Each row is a point on a landscape with many valleys, with its height.
A ball rolls from a point to the lowest of its 5 nearest points, and stops where none of them is lower. Distance is the straight distance between rows; heights are no part of it.
q431: [167 185 139  89 113 119 162 128 120 103 122]  height 65.0
q59: [141 152 120 107 143  98 129 104 108 118 129]  height 33.6
q66: [202 219 145  63 116 122 217 146 126  69 129]  height 84.6
q308: [106  81 101 154 173 105 106 115 126 144 136]  height 46.5
q28: [131 144 148 124  92 141 127 130 133 125 120]  height 41.1
q342: [ 88  54  98 170 175 120  99 126 136 160 140]  height 60.8
q682: [ 97  82 126 159 132 143 100 127 133 149 124]  height 56.1
q194: [145 160 145 109  99 129 139 132 128 120 124]  height 49.7
q102: [144 164 131 103 122 111 144 121 113 113 125]  height 36.1
q881: [ 85  56 127 175 133 161  94 135 148 154 128]  height 66.0
q521: [134 159 172 125  64 163 133 151 146 119 115]  height 10.5
q26: [141 172 162 114  74 155 141 152 135 120 117]  height 47.1
q650: [ 97  59  87 172 189 105  96 124 134 157 142]  height 68.3
q232: [134 142 107 102 169  88 131 101  97 124 129]  height 48.5
q962: [163 183 133  86 130 109 157 113 109 103 129]  height 22.5
q714: [117 138 161 136  77 163 117 144 147 127 119]  height 18.7
q123: [ 77  26 123 194 154 170  88 145 158 157 140]  height 80.0
q331: [136 145 137 118 110 128 131 123 123 125 119]  height 51.0
q520: [190 214 134  66 125 118 188 136 116  77 129]  height 62.4
q789: [169 197 152  95  87 137 170 141 132 104 121]  height 28.9
q852: [105 105 134 149 119 144 105 126 127 145 124]  height 48.0
q608: [133 146 128 120 117 124 128 117 122 126 126]  height 62.3
q675: [141 171 154 109  91 142 140 140 136 119 119]  height 48.4
q932: [110  98 103 139 165 105 110 111 121 147 133]  height 38.8
q732: [ 92  74 118 169 146 135  99 129 138 152 133]  height 50.1
q305: [152 177 163 113  69 159 150 155 143 110 118]  height 54.0
q820: [181 204 138  71 110 120 186 133 116  92 126]  height 58.3
q938: [113  93  95 140 179  94 107 107 111 143 136]  height 45.9
q567: [172 199 146  82 109 122 172 134 117  99 125]  height 57.6
q391: [110 112 139 138 103 142 111 129 133 145 121]  height 41.5
q290: [181 206 156  84  82 137 188 157 135  93 119]  height 21.5
q351: [ 84  54 110 179 165 133  89 130 145 162 136]  height 55.3
q10: [103  80  97 154 158 115 107 117 127 151 133]  height 40.2
q859: [173 200 128  71 124 110 171 123 111  91 129]  height 44.8
q88: [ 73  11 108 202 172 165  86 149 162 163 145]  height 84.3
q870: [155 177 122  83 145  96 152 107  99 101 131]  height 26.4
q267: [120 118 126 133 124 127 106 122 125 138 123]  height 57.0
q158: [104  95 141 153 106 147  99 129 134 140 124]  height 42.3
q63: [175 209 150  85  98 130 185 145 125  90 119]  height 15.1
q64: [110 101 113 142 138 119 107 117 125 147 129]  height 17.0
q526: [100  92 145 156  97 164  99 131 149 144 127]  height 41.6
q334: [131 132 121 124 131 106 121 116 115 132 128]  height 45.5
q525: [144 169 123 100 134 103 146 115 107 112 129]  height 28.2
q801: [164 189 162 100  76 144 161 151 136 100 119]  height 49.2
q644: [129 146 158 124  78 152 130 139 140 121 117]  height 35.4
q808: [ 88  59 119 170 139 146  95 131 139 156 131]  height 55.0
q573: [ 83  38 122 188 144 168  88 139 154 150 138]  height 73.4
q838: [130 150 161 126  70 164 129 146 139 122 118]  height 35.7
q418: [112 102  89 136 188  92 112 106 109 149 138]  height 51.5
q33: [123 120 109 129 147 108 116 110 116 141 129]  height 6.2
q337: [ 98  65  85 161 189  99 102 115 128 154 141]  height 65.4
q164: [ 80  11 105 198 182 154  89 146 157 162 142]  height 87.0
q436: [115  96  85 136 202  78 109 101 107 143 140]  height 70.4
q999: [113 118 153 140  95 157 105 134 138 136 122]  height 35.6
q640: [184 212 149  78  97 130 194 147 130  81 123]  height 8.6
q985: [125 121  97 127 161  95 119  98 106 134 132]  height 33.7
q716: [123 115  97 124 169  86 115 101 105 136 132]  height 28.7

Call two points neighbours if one is among the 5 nearest of the other. Go from one point of each pair to the other, from neighbour to neighbour, staying as low as possible. Name the highest point that can't be avoided.
q521 / q962: q852
q33 / q962: q334
q962 / q640: q801

Two balls start at each pair of points below. Name the first point that both come to, or write none.
q331 / q675: none
q158 / q10: none
q391 / q28: q521
q801 / q567: q640

Where does a ball stop that starts at each point below?
q194: q962
q789: q640
q308: q33
